Points on a hilly landscape, in no order, each with its height.
A ball rolls from a point to whichever of its 2 nearest points has the largest drop for the distance, and stops where none of them is lower. Distance is the straight distance between rows; heights are no part of it.
q726 (h 498): [156 168 121 193 152 118 122 178 103 153 156  77 105  93 109 101 115  73
 134 129  95]
q942 (h 263): [144 113 165 151 122 146 109 114 141 103 187 121 131 145 180 144  83 100
 144 116  70]
q261 (h 440): [ 70 142  98  51 160 121  98 148 146 114 105 168 134 139 114 113 137 168
  65 139 117]
q341 (h 487): [ 82 119 107 102 155 105 100 134 107 148  58 137 106 106 100 104 157 151
  97 108 205]
q509 (h 485): [152 150 151 153 126  99  98 121 119 124 134 128  91 118 145 136  68 173
 169 104  84]
q855 (h 439): [167 144 151 127 124 129 113 118 158 150 172 116 131 150 129 168 109 128
 127 115  77]
q59 (h 778): [146 149 103 121 141 105 125 159  99 147 147 147 164 133 119 149 160 111
 117 123 126]
q964 (h 479): [124 132 100 114 119 100 138 122  79 158  72 119 115  95  77 111 134 135
 110 102 182]
q145 (h 198): [137  91 120 111 141 125 180 168 116 113 121 115  93 110 117  98 110 164
 147 151 118]
q275 (h 730): [138  99 102 106 146  70  99 140 112 107  97 189 116 129 157 116 168 117
 152  82 203]
q317 (h 586): [113  80 129 118 138 180 194 112 130  47 120 166 155 124 177 102 123  80
 127 171 120]
q454 (h 240): [137 106 163 117 144 155 109 122 124  76 203 155 140 151 178 146 112 115
 136 124  79]
q157 (h 727): [125  97 161 156  86 120 152 119 135 122  97 141 110 121 163 117  72 117
 146 116  94]
q212 (h 494): [118 130 190 154 128 183 114  96 120 103 141 111 109 148 179 109  73 149
 144 108  91]
q779 (h 578): [156 150  83 115 166 129 159 191 127 101 170 108 139 103  91 109 145 109
 118 147  98]
q976 (h 798): [124 150 111 140 149 112 153 179  98 162 142 130 135  91  74 121 131 101
  86 112 107]
q23 (h 606): [182 117 109 100 151 101 156 178 178  89 185 133 100 110 127 138 120 111
 169 166 100]
q26 (h 352): [119  83 161 144 113 185 168  77 153  87 143  86 119 117 172 104  90  80
 118 170  95]
q752 (h 430): [142 110 119 139 100  73 119 128 107 133 112 161 131 108 109 150 109 114
 136  92 127]
q322 (h 425): [139 133 149 121 122 150 143 111 139 150 150  98 121 151 118 141 110 153
 117 125  96]
q829 (h 643): [127  84 136 125 133 119 139 133 109 112 117 178 133 155 175 120 126 138
 163 135 156]
q691 (h 199): [152 114 124 101 105 165 188 124 201 111 131  91 128 140  93 132 149 151
 123 178 132]
q516 (h 763): [109 135 112 103 168  78  65 149  90 138 130 174 131 127 141 142 149 129
 131  93 148]
q420 (h 180): [133 141 132 169 107 177 130 121 131 127 168  90 189 156 136 156 170 104
 106 156 123]
q451 (h 166): [141 107 125 106 104 182 174  91 229 109 165  98 142 139 103 142 139 118
 109 162 120]
q331 (h 555): [158 151 108 168 153 140 159 181 109 147 150  67 128 112  88 124 157 124
 128 167 132]
q717 (h 788): [176 165  89 103 112  97 113 129 127 147 155 158 196 118  90 189 163  78
  97 123 103]
q971 (h 334): [147 109 110 141 123  77 139 168 155 128 165 157 124  94 127 138 115  51
 140 116  97]
q175 (h 319): [ 97 113 155 163  98 184 147 108 108 117 130 101 162 159 160 125 128 105
 104 148 128]
q342 (h 451): [159 208 152 167 126 107  87  98 116 163 100 109 109  81  89 127  91 133
 125 114  78]
q543 (h 429): [ 87 135  89 128  99 130 132 133  95 152  86 150 164 110  70 119 178 112
  69 102 179]
q530 (h 472): [129 145 100 141  99 123 117 108 105 169  65 110 161 124  83 157 196 136
 109 141 209]
q744 (h 344): [168  81 105 139 115  74 155 156 130 114 125 166  75  58  97 104  96 124
 170  82 153]
q904 (h 300): [126 125  92 103  88 109 164 139 155 106  97 166 186 136 118 139 158  98
 100 135 129]
q830 (h 190): [ 90 139 113  85 170 169 124 136 138  88 130 101 124 142 130 107 172 170
 104 182 169]
q303 (h 270): [101 149 134 160 156 127 121 158  53 149  97 109  97 112 129  86 123 139
 139 106 140]
q613 (h 625): [148 127 104 100 185 152 132 135 103  49 174  90 139 128 162 107 176 138
 151 163 143]
q249 (h 521): [ 84 135 169 147 112 136 101 114  83 142  79 125 111 151 167 102 109 156
 130 111 122]
q396 (h 734): [132  75 135 152 109 100 157 131 133 112 122 181 110 106 160 122  66 106
 159 125 109]
q309 (h 559): [ 93  67 152 121  87 129 178 122 146 130  90 166 133 105 124 111  88 111
 103 121 103]
q962 (h 600): [ 94 129 143 193  91 140 163 134  89 164  73 109 141 119 119 103 133 101
 105 110 129]
q84 (h 442): [157 145 147 146  85 151 148  66 212 153 123  76 107 155 131 135 105 130
 148 125 124]
q45 (h 541): [ 66 108 160 122 120 122 105 131  88 144 126 167 124 119 126 122  73 158
 103  86  83]
q957 (h 422): [107 138  90 135 104 127 152 147 118 146  99 140 182 128  87 149 186 114
  93 134 158]
q115 (h 405): [201 143 115 135 145  64 116 150 122 141 120  93  72 100 100 139  99 168
 183 116 121]
q558 (h 406): [139 127 157 139 124 196 139  98 142 143 136  68 104 143 128 115 100 168
 127 127 123]
q739 (h 522): [124 125 122 179 129 137 150 170  68 156 136 121 141  99 124  96 141  65
 115  89 132]
q183 (h 473): [153 171 181 178 135 162  97 106 154 120 156  94 101 127 170 116  84 124
 158 100  69]
q213 (h 381): [134 135 154 133  79  93 117 107 200 139 131 143  63  96 134 134  76 110
 167 145  77]
q70 (h 325): [108 128 119 111  79 157 170 123 185 144 129 127 170 136  90 158 150 128
  69 151 110]
q589 (h 591): [173 128 102  96 157  89 149 199 142 105 172 136 120 107  85 129 131 112
 138 140  93]
q738 (h 507): [102 107 172 147 124 150 123 115  98 111 118 135  98 146 178 103  92 162
 148 124 106]
q665 (h 477): [147 177 124 207 129 122 123 146  75 176 108  82 144 106 107 115 130 101
 131 115 114]
q189 (h 718): [116  92 110 119 169  78  73 138 128 100  96 199  97 106 160  94 156 113
 130  72 212]
q140 (h 553): [ 99  93 149 117  96 110 150 129 124 144 104 147 120 113 109 130  94 137
  95 112  97]
q382 (h 335): [135 145 155 169 112 108 115 140 125 136 127 114 115 115 137 143  85 109
 132 117  79]
q163 (h 123): [120 106 146 113 120 196 148  89 173  90 185  90 169 135 141 147 130  91
  93 154  91]
q221 (h 575): [109  87 135 146 118 166 185 131 130  91 125 129 165 130 158 104 134  81
 111 167 133]
q959 (h 511): [139 141 116 203 141 135 149 177  88 142 152  84 138 111 126  94 130  67
 128 122 133]
q869 (h 623): [166 117 133  72 135 144 132 125 153 105 159 126 111 160 140 145 131 171
 153 134 122]
q37 (h 795): [143 153  93 154 141 109 121 151  77 185 143 136 156  79  76 135 122  81
  94 110 101]
q199 (h 282): [144 106 147 206 107 135 170 141 125 125 102 108 134 125 174  99 114  47
 156 132 136]
q388 (h 375): [ 73 126 147 122 111 201 133  89 137 139 119 101 128 155 114 125 142 173
  93 142 141]
q464 (h 626): [174 104 105  77 160 123 150 169 152  67 173 153 104 123 124 131 118 156
 161 156  92]
q159 (h 435): [161 164 182 162 119 131 107  87 199 105 149 119  68 128 192 121  85  89
 209 146  95]
q215 (h 484): [134 139 193 167 133 183 111  71 149 102 166 115 120 132 190 108  66 115
 158  90  71]
q953 (h 536): [172 157 128 146 149 120 128 159 108 147 148  84 132 138 119 142 149 129
 153 145 126]
q112 (h 513): [141 118 144 167  78 122 168 112 124 152  70  90 125 137 126 110 118 142
 142 135 150]
q338 (h 278): [126 101 128  89 103 117 160 128 139 140  88 124 105 142 124 116 135 178
 145 148 149]
q741 (h 141): [123 120 144 148 115 162 138 118 172 122 181  97 159 133 146 151 140  67
  96 159  84]
q204 (h 618): [133 136 114 118 106 123 149 129 125 160 113 119 139 118  75 150 139 135
  95 134 116]
q411 (h 617): [113 163  80  64 124 143 128 135 164 112 126 138 144 156  90 133 168 184
  88 161 121]
q791 (h 447): [110  98 121 106 102  94 132 124  99 143  73 165 130 133 125 122 135 121
 122 100 160]
q929 (h 131): [ 89 121 113  82 191 152 149 160 116  68 126 104 106 125 137  59 164 167
 112 176 164]
q455 (h 706): [160  85 128 142 116 117 173 137 150 103 124 172 150 144 178 140 119  77
 157 153 128]
q236 (h 207): [123 106 145  97 142 121 105 128 126  77 189 195 140 152 179 161 107 147
 150 124 101]
q876 (h 515): [174 168 135 164 134  93 102 143  98 144 121 101 123 139 137 151 123 114
 163 116 108]
q939 (h 173): [103 132 117 130 159 129 136 175 108 129 117 139 142 138 127 109 175 119
 107 123 160]
q266 (h 414): [125 172 160 139 108 163 124  55 219 130 163  83 100 136 151 119 113  57
 182 137 108]
q672 (h 784): [159 151 104 118 117 100 139 154 139 143 144 133 168 121 100 159 148  85
 115 127  97]
q243 (h 403): [125 147 164 150  96 147 140  88 204 142 148  94  87 127 169 122 108  56
 162 166 104]
q198 (h 206): [ 71 120 115 137 175 141 112 158  93 128 114 115 126 137 132  81 170 128
 120 141 189]
q30 (h 630): [162 121  89  76  97  93 170 145 160 125  97 135 141 111  73 145 145 139
 117 130 139]
q53 (h 390): [105 151 143 142 119 182 108  87 126 178 116  94 132 156 116 140 155 178
 111 140 152]
q366 (h 746): [123 145  98  89 213 137 124 185  80 110 162 105  95 122  98  98 154 176
 136 155 144]
q772 (h 354): [142 120 149  99 126 132 119 111 212 141 200 131  96 131 122 154  77 135
 142 111  70]
q425 (h 242): [103  96 133 103 121 101  93 135 109  98 153 211 131 138 169 152 119 166
 152 107 116]
q234 (h 470): [ 81 113 109  71 187  93  83 159 148 133  62 140 110 116 106 108 142 167
  89 123 177]
q271 (h 567): [146 135 155 137 156 171 125 118  90  93 180  70 138 158 174 128 143 120
 154 147 122]
q614 (h 483): [142 121 112 121 126  85 101 134  98 119 128 185 151 152 164 150 152 114
 163 107 155]
q85 (h 547): [ 97 116 159 151  92  99 113 117 100 148 106 151 121  99 115 131  66 124
 101  86  80]
q498 (h 501): [ 96 138 143 139 114  99 100 101  73 155  39 108  96 122 119 104 109 161
 129  97 172]
q574 (h 564): [123 140 128 161 106 106 133 124  83 161  92 108 152 139 127 139 161 111
 122 104 172]
q487 (h 313): [119 111 113  97  76 135 173 132 165 100 113 147 163 141 117 136 144 112
  87 151 102]
q898 (h 611): [ 98 139 120 137 121 136 138 130  88 173 104 124 136 128  94 134 134 148
 104 123 132]
q416 (h 645): [140 123  94  59 154 112 132 165 144  52 169 182 126 142 134 117 124 168
 156 152 106]
q405 (h 369): [148 136 145 122 109  87 100 118 191 147 170 142  87 113 127 166  81 130
 157 114  70]
q88 (h 232): [114 154 121  99 143 184 101 103 129 160 164 128 163 151 110 155 153 156
  80 139 106]
q764 (h 665): [164  97 131 124 131 112 137 142 138  83 138 176 113 145 171 141 114 154
 184 135 129]
q537 (h 407): [ 84  98 134  74 131 149 164 136 138 106 110 143 105 139 117  97 124 185
 105 145 121]
q758 (h 707): [122 111  77  97 170  84  71 160 169  81  96 210 113 109 140 101 150 112
 109  72 187]
q958 (h 468): [140 190 113 185 131 119 103 116  67 196 121  99 165 106 101 138 131 112
 113 127 112]
q580 (h 509): [135 124 121 117 139 117 103 155 101 102 152 147 158 169 170 136 170 102
 154 136 151]
q476 (h 478): [153 161 148 108 165 160 121  84 182 144 200 106 130 163 103 148  75 151
 167  74 103]
q220 (h 772): [117 147 114 116 154 109  92 147  67 169 127 157 150 133 117 153 143 123
 113 109 128]
q217 (h 454): [ 76 124 103  56 177 109  80 145 165 126  82 147 113 135 120 123 140 188
  83 146 143]
q749 (h 560): [127 169 121 145 181 154  67 135  91 126 168 117 173 169 169 151 198 107
 118 151 145]
q944 (h 658): [156  69 133  96 124 151 191 116 169  78 120 158 103 128 152 130  84 142
 149 181 120]
q885 (h 269): [140 155 102  98 163 178 125 127 140 118 175  89 140 150  98 144 171 168
 113 166 134]
q499 (h 594): [103 133 151 179  72 112 129 100  89 149  54 127 146 123 133 109 105  88
 117  88 146]
q814 (h 237): [139 113 121  88 104 144 174 128 172 124 104 112 128 156 107 137 153 184
 115 164 155]
q751 (h 249): [131 154 124  88 124 153 115 107 149 141 171 144 172 174 113 174 146 142
  90 117  93]
q563 (h 682): [124 145  76  71 195  76  89 195 121  98 134 184 105 121 120 109 156 146
 135 106 152]
q253 (h 241): [ 81 139 137 156 145 144 127 149  73 138  96  93 120 135 144  97 145 150
 126 131 156]
q629 (h 434): [101 124  87 142 114 147 155 140  94 160  94 138 139  84  83  87 177 103
  72  90 186]
q940 (h 574): [112 168 116 112 186 130  61 128 107 146 134 128 163 167 151 166 195 130
 105 145 153]
q588 (h 573): [116 161 133 196  97 117 114 110  69 174  79 106 176 139 136 137 156  85
 124 115 176]
q162 (h 461): [175 120 143 131 111 161 152  89 195 128 148  91 133 164 148 145 131 126
 147 147 131]
q51 (h 580): [132 187 141 202  92 112  97  94  65 159  60 102 171 121 119 133 132  95
 125  98 139]
q628 (h 670): [154  74 136 118 146 130 189 136 167  62 145 168 108 108 156 123  80  96
 158 187 111]
q605 (h 540): [161 125 151 157 110 102 152 126 165 131 101 108  86 104 130 117  76 142
 171 133 114]
q496 (h 216): [106 171 117 125 144 159 102 120  94 183 144 135 177 136 103 150 161 138
  70 150  98]
q679 (h 523): [ 61  85 150 114 124 135 120 131  94 118 111 158 112 133 159 100 107 155
 119 123 122]
q857 (h 455): [168 184 187 171 135 143 103  97 195 115 158  81  83 120 166 101  94 111
 193 129  91]
q25 (h 539): [154 153 119 178  83 103 127 115 110 158  95 115 139  76  81 125 111  36
 116  81 142]
q822 (h 597): [ 98 177  80  77 173 149  69 131 164 122 123 142 160 161 116 145 190 171
  76 161 149]
q955 (h 499): [169 166 142 137 132 113 104 124 112 148 126 110 100 135 126 142 101 164
 155 112 101]
q931 (h 321): [149  82  98 135 107  61 144 141 115 102 150 217 103  72 119 122  97 130
 157  71 161]
q403 (h 603): [112  79 133  95 159 178 159 100 116  38 128 154 142 134 198 102 131 120
 149 181 143]
q63 (h 441): [172 177 130 157 123  70  79 126 128 147 117 112  90  81  93 133  80 113
 158 106  90]
q652 (h 546): [ 99 137 159 110 122 125  65  77 142 188  72 121 124 172 144 153 144 176
 108 110 169]
q707 (h 287): [155 106 152 143 137 130 144 135 143 101 161 118 109 133 162 125  91 103
 156 149  95]
q491 (h 322): [132  83 122 103 117  96 149 133 123 115  85 166  95 129 136 109 116 183
 169 130 175]
q856 (h 399): [165  90 129 103  97  75 153 130 167 128 127 146  82  95 108 152  78 155
 142 129 101]
q579 (h 466): [163 126 148 152 114  94 103 121 120 118 129 152  99 142 159 155  90 172
 189 108 122]
q353 (h 463): [104  97 125 117 111  71 105 119  99 122  90 176 141 144 160 137 143 116
 143  99 159]
q803 (h 534): [ 41 105 154  94 147 119  89 129  86 146 109 169 106 118 139 115  98 174
  88 102 108]
q968 (h 386): [172  96 121 121 104  66 132 129 187 124 153 159  76 102 132 162  86 147
 181 138 103]
q240 (h 699): [107 141 135  68 201 173  93 116 136 119 173 105 109 162 130 125 148 192
 115 138 139]
q984 (h 543): [153 161 163 171 144 183 114  95 113 104 166  58 135 159 170 118 126 128
 159 137 131]
q549 (h 666): [123 140  77  51 179 113 116 184 130  80 147 168 105 133 110 115 144 170
 137 134 126]
q925 (h 383): [105 102 149  80 132 186 151 104 131 105 132 113 107 149 133 103 119 183
 107 148 133]
q428 (h 271): [100  98 120 118 138  61  85 145  98 102 149 222 128 113 149 148 115 141
 145  84 147]
q926 (h 420): [148 126 122 111 100  73 122 135 127 145 125 140 120  99  86 153  83 113
 127 106  95]
q927 (h 717): [101 135 136  85 171 145 100 144 113 125 137 126  96 145 132 112 139 188
 129 144 141]
q168 (h 731): [110 133 121  90 181 137 131 169  87 125 150 110 121 125 110 112 145 168
 121 147 119]
q223 (h 144): [128 121 124 109 131 204 162  81 208  87 199  82 155 128 111 141 139 114
 107 140 105]
q799 (h 297): [124  86 111 100 116  59 112 137 103 107 140 214 117 102 114 136  95 157
 151  73 153]
q196 (h 596): [140 115 126 124 167 142 130 143  90  65 177 116 130 149 180 110 146 113
 158 153 134]
q522 (h 486): [165 144 151 137 129 192 146  77 180 130 163  67 139 174 128 137 137 147
 159 124 152]
q606 (h 456): [186 157 133 100 140 138 108 101 190 161 193 117 117 149 107 175 108 140
 157  88  79]
q548 (h 722): [132  98 170 141  76 137 155  91 182 133 109 137 114 140 164 139  77 111
 133 138 100]
q304 (h 234): [121 142 109 112 146 165 142 137 124 118 136  92 113 149 105 130 173 183
 113 170 152]
q983 (h 651): [118 130 112  81 176 186 132  91 126  42 183  79 136 136 154 108 189 163
 127 158 134]
q997 (h 426): [ 71 116 117  58 139 129 140 151 135 102  99 175 120 129 119  90 132 164
  85 140 129]
q408 (h 320): [139 156 121 122 157 165 127 132 166 152 201  69 119 112  89 145 122 116
 105 167  79]
q294 (h 628): [142 142  86  55 107 110 145 139 153 124 118 149 149 142  97 148 158 176
 107 142 128]
q802 (h 684): [150  88 128 136 116  68 125 131 127 104 141 207 132 136 174 154 101 126
 183 108 140]
q560 (h 558): [113 134 143  92 153 107  51  97 138 171  93 123 105 168 163 155 143 180
 130 107 165]
q807 (h 545): [162 147 121 182 104  94 115 119  83 164 116 126 169 110 125 141 124  44
 131  73 140]
q377 (h 605): [ 84 137 144 171  94 151 149 133 112 172 106  98 136 120 105 120 123 123
  86 139 114]
q789 (h 471): [120 112 110  98 107 103 124 106  76 151  87 160 120  93  56 107 122 117
 102  82 190]
q671 (h 363): [115  78 141 125 135 117 149 142 107 100 109 160  78 118 146  99  92 184
 177 132 138]
q723 (h 318): [123 124 147 147 134 132 132 152  98 136 130 117 116 117 132 114  92 138
 135 117  99]
q414 (h 696): [120 117  85  90 205  78  55 177 137 103 121 192  96  98 121 108 162 130
 111  72 177]
q360 (h 500): [ 74 125 139 114 153 108  89 123  88 157  64 132 107 127 128 112 127 166
 113 113 163]
q645 (h 716): [143  89 143 125  78 131 161  99 167 130 107 158 148 151 174 144 111  94
 136 155 119]
q963 (h 428): [149 157 145 130  98 145 140  73 241 159 147  79 101 142 133 126 122  92
 166 138 129]
q974 (h 284): [109 148  90  96 114 122 126 154 121 109 117 175 185 154 131 146 174 105
  85 122 122]
q483 (h 792): [160 156  92 132 130  91 113 127  95 177 138 138 179  99  64 170 144  64
  87 116 113]
q805 (h 411): [132 110 136 103  88  69 130 120 172 160 122 131  84  81  82 153  79 129
 122 125  77]
q398 (h 743): [162 118  77  88 137  67  89 148 100 106 121 191 111 111 105 125 171 108
 142  75 199]
q833 (h 337): [139 125 141  94 149 155 131 122 180 127 196  89 102 126 110 143 100 129
 115 143  67]
q18 (h 538): [ 71 139 155 127  95 148  86  77 110 183  81 124 141 153 138 139 128 159
  88 114 143]
q783 (h 624): [148 126  96 112  93  90 154 132 129 150  96 114 141  91  50 146 129 131
  91 118 142]
q468 (h 427): [195 164 119 129 133  72  99 134 116 170 130  97 101  92  71 157  92 139
 153 119 103]
q288 (h 554): [145 141 128 173 112 110 127 142  87 151 121 112 166 137 130 141 140  76
 130 104 132]
q453 (h 201): [104 119  95 130 124 138 158 165 105 115 124 168 158 133 137  86 176  88
 101 100 158]
q999 (h 418): [166 131 156 165 105  97 114 112 189 118 142 137  84 122 180 153  84  95
 203 149  95]
q419 (h 346): [150 133 134 149 118  81 116 151 149 134 153 135  97 106 134 141  91  80
 151 128  79]
q886 (h 452): [114 158  88 165 158 147 130 154  65 172 126 114 156 106  87 120 182 124
  99 125 168]
q714 (h 200): [102 156 127 172 127 169 117 123  99 165 161 103 177 148 117 148 155 113
  89 142 109]
q923 (h 412): [ 81 139 123 151 116 151 110 131 115 145 113 132 185 147 114 162 192 126
  86 153 154]
q161 (h 524): [142 156 164 191 123 211 127  68 150 114 169  41 142 139 143 124 131 115
 146 137 132]
q296 (h 142): [132 109 141 110 154 149 152 142 109 115 130  88  93 131 124  95 116 174
 147 150 136]
q943 (h 576): [129 140 131  92 170 101  68 127 151 143 113 127 125 179 153 160 167 168
 124 127 173]
q170 (h 299): [160 154 118 133 147 189 141 124 151 125 191  63 137 129  89 163 155 148
 117 174 114]
q648 (h 598): [139 132 127  77 153 138 105 115 145 124 141 124 121 172 153 153 160 180
 143 135 159]
q770 (h 267): [123 162  97  73 129 128 105 139 136 116 157 168 179 161 114 162 157 122
  73 128  91]
q282 (h 497): [117 123 124 159  78 147 159 100 141 152  69  99 147 162 135 134 162 152
 130 146 174]
q38 (h 315): [157  98 130 138 142 106 139 170 133 101 166 151 140 114 152 134 110  89
 159 131  96]
q182 (h 372): [185 110 106 132 132  63 153 164 118 124 119 129  84  93  95 112 101 152
 175 103 144]
q572 (h 459): [158 203 138 169 119 117  75 102  78 177  92 111 147  93 100 126 105 105
  99 106  87]
q775 (h 395): [103  95 138 122 136  94 108 137 106 109 133 182  88 124 162 122  68 197
 167 115 137]
q897 (h 489): [ 97 147 117 154 120 117 122 113  71 177  49 103 108  94  88  91 129 151
 111 107 186]
q76 (h 607): [ 98 182  58  66 151 122  94 144 165 131 106 153 155 147  85 146 185 165
  85 148 155]
q515 (h 508): [151 138 142 171 138 219 141  66 189 117 171  30 134 143 114 131 137 126
 153 141 141]
q248 (h 301): [116 116 155 197 102 153 158 130 114 131 114  97 156 135 173 105 118  74
 128 142 118]
q715 (h 588): [134 166 165 207  93 107 109 114  83 141  50 114 138 109 146 102 106  95
 140  87 119]
q446 (h 462): [ 97 157  86 155 135 122 104 127  82 179  88 110 149 113  77 132 191 119
 104 137 202]
q816 (h 401): [188 113 136 155 106  69 118 116 171 116 164 154  92 120 154 167  84 133
 203 133 109]
q124 (h 530): [ 89 163 166 156  95 144 102  87  89 166  61 115 123 136 137 118 112 165
 111  99 115]
q12 (h 252): [153 107 135 177 133 134 173 165 105 109 138 131 149 137 161 102 146  48
 151 128 138]
q101 (h 566): [ 93  84 139 147  97 138 178 140 126 114 108 167 153 127 150 101 112  88
 110 135 114]
q854 (h 158): [118 121 141 166 113 176 158 137 139 104 162  81 173 126 138 135 152  75
 106 171 107]
q956 (h 642): [160  97 130  92 116 132 164 135 155 103 128 134 122 141 136 136 113 146
 148 156 111]
q865 (h 587): [100 163  89 107 195 115  51 141 144 136 113 147 164 150 130 153 184 135
  69 153 158]
q820 (h 58): [ 84 116 122 103 181 156 151 163  88 100 121  88  88 126 124  70 135 184
 132 161 151]
q710 (h 529): [130 112 110 157 115 127 167 150 104 148 117 140 148  95 102 105 143  68
  98  91 133]
q754 (h 695): [167  81 133 139  98  81 146 134 145 109 117 198 150 123 174 167 104  92
 180 127 125]
q536 (h 222): [121 113 111 154 115 145 165 163 104 106 143 150 186 138 160 108 161  64
 119 119 144]
q122 (h 298): [ 94 115 137 129 144 111 126 154  75 147 115 134  94 116 120  98  91 160
 129 108 115]
q642 (h 391): [108 127 162 138  88 121 139  95 207 143 147 142  76 114 162 132  85  82
 157 150  76]
q664 (h 333): [ 97 122 142 131  99 174 150 113 151 146 147 116 163 136 106 151 149 119
  75 145  92]
q891 (h 342): [ 85 103 170 139  86 188 162 105 169 131 137  94 151 129 118 125 106 128
  79 145  94]
q658 (h 488): [145 156 128 192 140 103 127 156  88 163 122 107 118  82 103 109 107  90
 136 101 104]
q494 (h 419): [ 79  86 135  97 136  76  99 130 109 120  94 193  86 118 143 114  95 182
 145  99 156]
q383 (h 357): [103 100 152 116 109 205 177  83 163 111 143  90 132 148 120 112 124 153
  99 146 127]
q766 (h 622): [120  83 148 104 141 159 139 122 116  73 135 160 129 150 186 112 109 136
 154 158 139]
q290 (h 445): [157 123 131 144 102  65 118 126 111 126 108 161 114 107 139 133  94 140
 181  99 135]
q985 (h 568): [166 153  86 150 151 146 170 194 132 117 167  95 152 105  80 112 176 113
 129 153 129]
q438 (h 336): [124  91 168 157 100 182 159  85 140  99 131 112 147 162 187 121 110 102
 122 151 113]
q10 (h 676): [134 143 125  71 185 179 116  96 121  88 189  74 121 157 138 116 162 181
 139 141 141]
q77 (h 482): [117 135 101 136  91 131 140 114 134 153  72  99 154 146 102 153 193 169
 134 165 198]
q417 (h 537): [123 140 144 127 161 145  81 130 115 109 146 113 156 186 193 140 181 121
 144 152 170]
q533 (h 754): [142 133  99 104 163  52  59 141  84 134 119 175 103 121 122 141 157 108
 140  79 183]
q937 (h 535): [133 126  95 173  87 114 166 130 109 169 109 119 153  75  79 118 136  42
  84 100 140]
q131 (h 402): [ 84 146 128 148 126 178  95  94 116 178 115 107 164 157 105 164 183 161
  91 154 146]
q852 (h 368): [131 107 171 142 115 183 163  66 190 112 135  88 104 129 170 105  79 114
 142 170 106]
q819 (h 460): [115 107 128  94  79  87 118 100  96 133  71 168 116 103  94 126 114 139
 112  96 188]
q654 (h 387): [128 105 167 132 109 173 154  87 157 117 122  93  99 137 143 101  73 158
 134 139 104]
q559 (h 526): [147 133 139 166 105 114 168 138 132 143  79  85 101 105 112  99 113 126
 142 131 133]
q776 (h 443): [116 148  74 130 151 135 144 163  90 156 131 152 151  93  68 108 179 100
  87 106 162]

Where does a ball stop that starts at each point below?
q606 | q939
q189 | q968
q168 | q820
q764 | q968
q411 | q791
q331 | q968
q446 | q163
q715 | q236
q997 | q163
q944 | q968
q959 | q236
q522 | q820
